Points, in no order, along strands that fork, close into loops and pass close to each other.
In the rows, 128 means zero.
Two points are linked if the straight distance between their rows is under 139. Some points are linked to none.
(281): [106 125 111 130 115  93  85 165 123  75  94 114 139 170  65 117 169  93
 121  93 121 159 191 112 103 105 141 116 140 124 120 129]
(834): [140  73 142 151 119 170 145  72 142 119 158 141 143 127 157 116 101 149
  76 125 153 137  77  91 157 157 158 157 169 176 142  86]
(651): [123 105 127 163 116 149 144 128 118 132 120 138  80 165 114 166 142  93
 110 109 189 182 123 119 168  76 115 132 169 135 118  74]
(469): [ 91 103  98  86 111 121 123 132 134 162  82 158 150 170 117  92 162 141
 162  91 155 145 175 148 111 166  82  76 113  99 140 157]
(700): [136  93 145 118 160  82 162 148 152 108 169 135 177 108 120 134 127  90
 119 133 135 102 113 113  99 146 119 114 138 114 120 162]
(946): [167 120 197 160 138 130 105 130 135  97 202  50 135  95 114 140  73  89
 150 123 134 109 116  73 146 170 126 128  72 182 130 158]
(499): [125 142  74  99 120 159 127 104 156 136  65 156  67 138 160 104 152 147
 125  75 123 115  84 162 184 138  69 109 156 124 100  57]
(759): [147 159 161  91 126 135 111 171 165 116 145 147 138  60 140 154 122  68
 116 142 135 155 130  97 116 150 144  90 147 150 140 104]
(975): [147 137 159 120 114 137 128 154 101 114 135 123 130 143 101 138 124 163
 104 126 142 146 140 111 110  61 170 114 181 131 102  67]
(956): [113 130  80 105 132 126 139 100 170 113  71 128  69 125 172 137 152 141
  91  81 134 117 109 122 171 129  67  93 152 140 121  55]
(568): [128 106 189 158 116 172  87 152 108 114 176 100 148 104 137 124  80 100
 105 132 130 165 125  62 147 164 165 174 136 193 111  96]
(704): [112 105 154 187 141  83 112 154 121 115 170  57 173 113 133 103  99 162
 141 178  81 100 136  61 133  83 136 160  52 120  99 175]
(803): [119 114  99 142 152 107 135 125 122 140 141 103 145 121 177 135 119 102
 128 147 160 119 141 112 140 187  84 124  69 107 124 134]
(668): [104 149  97 102 119 130 125 111 185 125  86 126  71  92 165 137 144 122
  78  91 126 159 128  66 173 115  88  75 159 192 154  61]
(350): [124 146 121 195  82 101 114 124 131 117  99 124 139 148 121 121 156 126
 111 172  69 170 131 113  99  79 164 186 119 122 136 168]
(57): [108 114  90 131 123 136  99 141 116 156  83 144 120 157 158 147 115  98
  87 123 116 145 146 166  82 125 105 116 111 100 129 171]
(155): [162 140 164 154 133 140 104 161 122 111 200  60 145  93 106 141  48 107
 147 158 100 110 131 104 111 144 140 121  72 160 138 180]
(807): [119 157 117 130 122 102 144 124 107 111 114 118 157 161  83 108 138 178
 167 139  85  92 133 165 103 130 150 142 130  88  84 136]
(677): [142 146 141 134  93 152 115 148 136 160 154 144 170 144 155 133 112 138
 121 151 155 150 142 118 113 120 131  98 137 127 142 136]
(617): [144 146 108  83 129 178 140  72 144 137  89 175  81 138 146 119 149 163
 134  74 116  95  83 190 169 145 107 123 147 105 108  79]
(153): [119 150 115 168 124 107  97 148  94  75 113  82 147 165  89 134 140 104
 128 128 127 137 173  99 113 109 142 132 112 125  95 130]
(273): [152 173 111  97 164 192 123  62 128 133 131 173 107 125 129 127 144 176
 168  62 125  95 106 179 161 131 148 123 173 121 115  73]
(131): [ 96 139 132  87 133 135 101 138  98 139  57 118  98 140  99 120 114 142
 121 108 144  86 146 134 124 196 111 102 118  88  63  84]
(160): [137  90 147 146  83 170 127 101 142 121 141 182 122 118 137 130 128 102
 101 130 144 187  92 111 144 129 172 175 184 194 162  97]
(914): [143 122 120 161 120 127 121 136 129 135 108 157 124 177 144 161 156 135
 161 138 120 153 133 166 123  34 143 155 143 110 119 140]
(94): [ 74 133 117 117 122 125 128 113 104 164 112 146 162 124 106 117 130 172
 172 136 113  70 141 197 106 150 150 156 110  91  91 163]
(146): [147 165 118  92 116 155 116 131 204 164 103 196 118  95 160 130 147 119
 133 123 131 148  97 137 142 119 114  76 179 160 169  91]
(447): [133 162 124  87 108 137 116 173 137 118  79 158 102 135  93 145 129  96
 132 113 104 131 154 169 116 143 153 137 152  97  82 116]
(327): [119 147 121  90 111 132 114 171 106 105  74 133  70 156  87 155 148  79
 126  91 134 141 157 165 139 104 135 117 144  85  75 100]
(263): [137 133 143 130 119 178 111 166 169 177 109 134  70 133 139 162 107 107
 102 132 149 183 130  81 148 117  87  66 149 166 140  93]
(502): [154  91 141 171 110 160 128 109 156 165 103 171  97 181 119 174 151 104
 160 159 102 186 110 148 149  23 166 179 151 147 139 141]
(937): [152 128 106 110 175 105 180  83 147 130 174 147 142  99 145 104 139 122
 139 121 137  69  75 155 157 168  79 119 123 112 133 135]
(92): [149 129  77 160 118 158 141  52 107  98 122 129 126 140 156 137 144 143
 132  95 179 118  99 140 161 108 110 129 130 124 131  49]
(740): [108 124 103 174 125 117 106 131 103 120 107  96 118 150 144 156 111  86
 100 137 122 157 159 158  89 130 117 169  80 119 138 192]
(26): [161 140 122  93  98 108 181 118 178  92 125 143 105 123 134 118 179  95
 100  77 160 143 131 119 151 158 120 127 163 157 156  90]
(61): [192 140 127 126 181 165 156  62 105 119 179 144 109 128 170 107 148 169
 127  93 136 100 122 164 136 126 154 150 108 138 171 149]
(247): [122 126  99 113 144 153 116 121  95 164  68 162 113 141 168 139 124 128
 106 125 110 118 113 197 104 142 105 109 137  67  98 136]
(618): [159 117 156 151 122 144 134 111 118 113 128 127 127 152 122 146 142 161
 112 125 129 169 114  71 149  53 173 168 186 159  88  70]
(87): [122  99 147  95 148  89 155 177 151 114 170 136 188  80  95 125 131  76
 131 134 119 126 141  92  98 175 118  81 127 130 132 171]
(842): [122 146 126 119 117 139 136 165 117 128  93 120  54 151  93 165 138  80
  95  87 162 170 156 121 149  85 104 116 136 116 111  79]
(820): [118 111 153 194 117 117 123 122 102 113 174  78 179 121 166 112 122 162
 128 183  84 123  97  68 141  82 150 190  98 129  94 140]
(264): [134 172 128  93 140 135 139 119 130 167 140 178 120  85 144 134 144 150
 169 117 106 112 122 230 118 117 175 163 148 120 156 173]
(604): [132 174 154  94 113 123 108 165 115 133 131 105  77 114  97 152 117 106
  87  85 169 156 186  89 119 110 118 102 137 146 134  67]
(603): [184 121 159 160 141 168 144  78 105 105 141 148 128 169 140 150 152 192
 134 132 106 169 107 121 127  41 170 155 182 144 100 108]
(532): [148 141 131 153  96 138 146 112 134 145 177 132 162 124 159 115 120 129
 123 161 128 139 107 135 119 107 147 145 132 135 155 143]
(361): [170 146 101 127 141 152 123  78 140 137 115 178  87 126 165 152 164  81
 134 100 107 121  89 191 146  95 137 146 155 104 157 128]
(727): [117 119 129  59 112 101 154 152 145 138  69 143  98 128 140  91 201  84
 133 107  79 172 147 111 124 195  71  88 131 104 130 151]
(669): [143 129  78 143 119 139 142  87 111 122 106 126 143 156 168 126 131 154
 159 138 189 104 113 151 145 133 104 124  94  94 111  69]
(279): [115 169 123 129 119 106 144 119  97 160 136 127 116 106 148 138 128 169
 135 161 113 123 120 220 108  79 183 163 128 116 153 190]
(907): [108 147 108 198 108 100 121 137 102 109 113  86 145 155 119 119 129 120
 124 164  92 142 156 122 102 109 140 174  95 120 133 176]
(324): [135 125 155 180 109 128 133 155 125 110 170  98 138  89 102 122  65  97
 123 183  79 140 138  98 104 117 138 174  82 182 147 191]
(964): [129 156 149  83 158 103  87 149 110 130  60  87  49 135 141  94 160 105
 104  95 123 139 167  94 128 184  53  67 120 141 106 104]
(399): [181 121 141 119 170 134 141  84 104 131 174 149 154 153 145 108 142 209
 170 117 141  74 129 170 126 127 157 140 113  98 142 133]
(554): [ 92  63  95 145 180  49 150 136 101 117 163  75 154 110 104 135  97 190
 153 181 110  67 122 128 115  77 122 145  70  92 118 192]
(625): [123 113 127 111 136 152 117 104 127 173 102 196 128 190 128 109 150 162
 185  99 165 124 141 180 121 125  94  90 117 112 126 160]
(754): [ 87  76  92 156 147  65 148 132 138  98 172 101 174 117  88  91 149 116
 127 140 109 127 134 126  89  89 110 140 109 131 167 217]
(897): [ 90 117 117  79 126  97 127 137 135 146  73 166 129 148 121 103 201  90
 166  93 112 169 157 134 141 171  82  77 143  95 126 138]
(8): [115  65 120 167 171  78 121 149 111 107 168  39 142 128 105 139  68 146
 155 159 112  80 144  87 109  90 119 145  44 122 139 207]
(335): [121 117 103 162 109 165 142  69 112 121 122 150 101 152 135 149 142 109
 109  93 171 153 100 123 176  92 127 134 170 150 133  56]
(173): [140  87 148 110 156 125 108 109  96 129 147 139 172 173 116 100 131 228
 184 125 138  48 122 150 114 131 171 120 112 101 128 114]
(711): [ 77 110  98 140 172  57 149 120  84 126 153  95 168 105 133 119 134 198
 160 170 129  90 119 179 117  73 148 144  89 102 122 189]
(257): [157 124 162 150 111 148  93 173 120  95 116 130 141 121 104 151 104 108
 100 149 106 171 163  98  75 111 185 148 127 171 128 138]
(968): [ 88 113 112 103 141 128 162  98 103 173  95 128 123 113 129 120 108 170
 159 125 110  58 109 209 127 180 123 178  93  89  94 180]
(605): [ 85  97  91 105 124  98 120 124 140 134 115 131 188 147  96 104 149 149
 165 103 142 137 172 149  96 158 108 108 108 101 145 172]
(498): [ 73  94  83 115 132  93 134 142 153 107 149 113 185 132  68  82 153 135
 138 123 112 131 149 142  81 146 113 118 129 111 165 198]
(410): [156 136 191 118 129 144  85 170 142 111 139 128 123  50 133 155 134  53
 113 131 131 187 143  61 113 153 139  99 115 187 157 118]
(728): [125 143 150 161  87 126 156 144 131 125 191 117 163  95 127 112  97 118
 125 193 108 145 105 105 122 110 152 168 114 160 163 180]
(871): [130 127  94 151 136 120 124 115 115 124 132 101 163 140 175 146 107 132
 159 158 173 104 149 127 146 144 107 137  71  94 122  97]
(890): [105 149 117  78 130 119 112 150 107 133  61 109  78 148 138  90 150 119
 115  99 155 112 156 111 150 180  56  83 120 104  87  75]
(270): [135  95 166 161  88 142 131 132 124  98 135 179 128 131 108 112 135 112
 109 157 107 181 112  92 141 135 185 205 172 198 145 111]
(615): [125 167 126  79 131 140 125 144 146 134 101 134 122 117 107 139 108 126
 121 122 123  95 137 149 125 192 132 126 151 104  78  98]
(494): [123 120 107 128 142 113 155 145 122 140 135  90 136 132  73 132  55 140
 151 156  99  55 134 142 122 175 100 144  71  84 124 171]
(388): [105 123 157 209 115 104 100 107 112 144 131 129 162 131 156 104 150 171
 111 180  72 164  95 101 120  57 168 177 127 123 118 161]
(581): [125 146 155  78 124 117 135 186 165 133 130 164 162  71  99 139 137  74
 119 152 102 143 140 101  83 185 128  71 140 138 150 147]
(1046): [137 127 113 127 180  94 177 125 129 124 182 143 148 104 138 122 119 117
 144 137 132  69  81 167 128 131 114 146 136 102 118 153]
(773): [133 118 145 115 111 129 104 155 134 133 138 118 167 179 121 125  99 176
 137 142 160 108 167 104 112 138 156  86 121 103 123 117]
(797): [156 155 123  98 116 152 127 129 156 148 123 194 102 116 142 148 150 102
 162 123 101 126 104 215 117 102 174 150 155 112 170 146]
(1013): [146 150 125  94 107 115 176 144 155 122 110 126 120 129 146  99 158  81
 102 124 131 156 129 108 136 195  92 102 140 129 152 130]
(27): [ 78 138 119 142 141  78 151 142 102 126 149  94 138  91 118 124 137 182
 123 171 110 111 108 177 112  63 171 143 120 129 141 216]
(484): [130 153 132  76 143 118 165 132 159 116 106 136 113  99  95 117 128 129
 112 108 136  81  91 147 140 198 131 130 163 116 100  85]
(419): [144 160 122  94 120 117 166 112 173  89 147 135 122  94 119 133 131 136
  91  90 150  98 103 120 160 152 136 114 173 147 141  53]
(938): [127 130 192 149 111 175  73 151 124 120 150 122 108  80 139 158  99  83
 101 115 146 177 144  62 153 142 159 152 142 202 145  90]
(457): [166 131 144 169 133 155 149  67 114 129 190 142 143 119 155 101 134 151
 124 129 126 123  87 144 137 111 167 174 138 157 177 162]
(767): [126  95 164 148 104 163 144 116 135 115 190  97 168 110 150 116  72 122
  86 154 151 126  99  59 163 163 165 161 145 170 137 101]
(237): [122 121 135 102 126 149 120 146 172 156  88 132  44 105 147 156 160  86
 103 120 137 191 132  58 165 104  75  77 180 187 154  80]
(883): [102 136 109 140 103 155 123  98 184 110 130 114 116  79 164 131 106 102
  70 108 135 155 120  47 169 152 112  98 141 189 151  72]
(151): [115 160 122 107 145 163 111  90 104 204 123 197 106 150 142 104 144 168
 185 102 143 121 126 205 142 121  98 114 117 109 141 159]
(978): [117 147 114 148 128 104 144 156 119 109 148  91 157 138  63 107  72 148
 156 172  94  72 125 132 118 139 138 132 117  95  98 155]
(39): [130 156 156 115 163 101  89 129 108 120 105  71  91 123 145 127 136  71
 105 113 131 142 139  86 129 197  73  66  99 148 132 125]
(100): [122  78 143 114 131 122 102 140 115 139 141 116 190 160 114 121 108 191
 136 152 138  62 130 126  95 146 162 102 121  84 114 117]
(1018): [108  98 109 103 160 107 166 128 111 157 122 101 118 119 113 135  73 164
 155 160 118  42 110 168 128 175 102 147  74  71 126 150]
(292): [143 166 158 118 111 128 126 157 102 103 145  91 109  91  98 138 109 123
  71 121 153 141 151  77 116 104 163 140 163 139 122  65]
(908): [127 130 141 144 102 173  97 165 152 169 126 151 115 155 133 163 106 108
 120 149 152 192 144 107 121 100 106  84 138 144 138 134]
(296): [142 109 106 139 142 135 122 127 115 135 112 170 141 194 119 138 152 168
 172 106 151 141 139 175 109  66 115 116 127 105 109 132]
(439): [141 123 141 156 149 108  98 121 113 137 150  73 131 131 154 137  99  84
 121 139 156 116 148  79 126 207  79 105  68 128 151 146]

A tip is a point with one link. Name the tips that can be reached along the links from each point below, in the order of the rows.
(1046) => (937), (270)
(554) => (281), (247), (361)
(532) => (946), (273), (883)
(871) => (502), (603), (754), (151)

A fork is a point with three links, a tip a point with one. Leave the first point through the second and follow the links. Name the first fork or tip that comes.
(803), (439) => (615)
(759), (581) => (937)
(39), (439) => (842)
(700), (87) => (270)
(8), (554) => (361)
(615), (484) => (469)
(61), (399) => (677)

A piece is two or more points that can be reached from each other along the links. Count, over all rows, the pieces, the separate loops (a circle has one, a figure eight two, a Y none), the forks (points with three links) and the tips (points with one).
pieces => 5
loops => 3
forks => 8
tips => 12
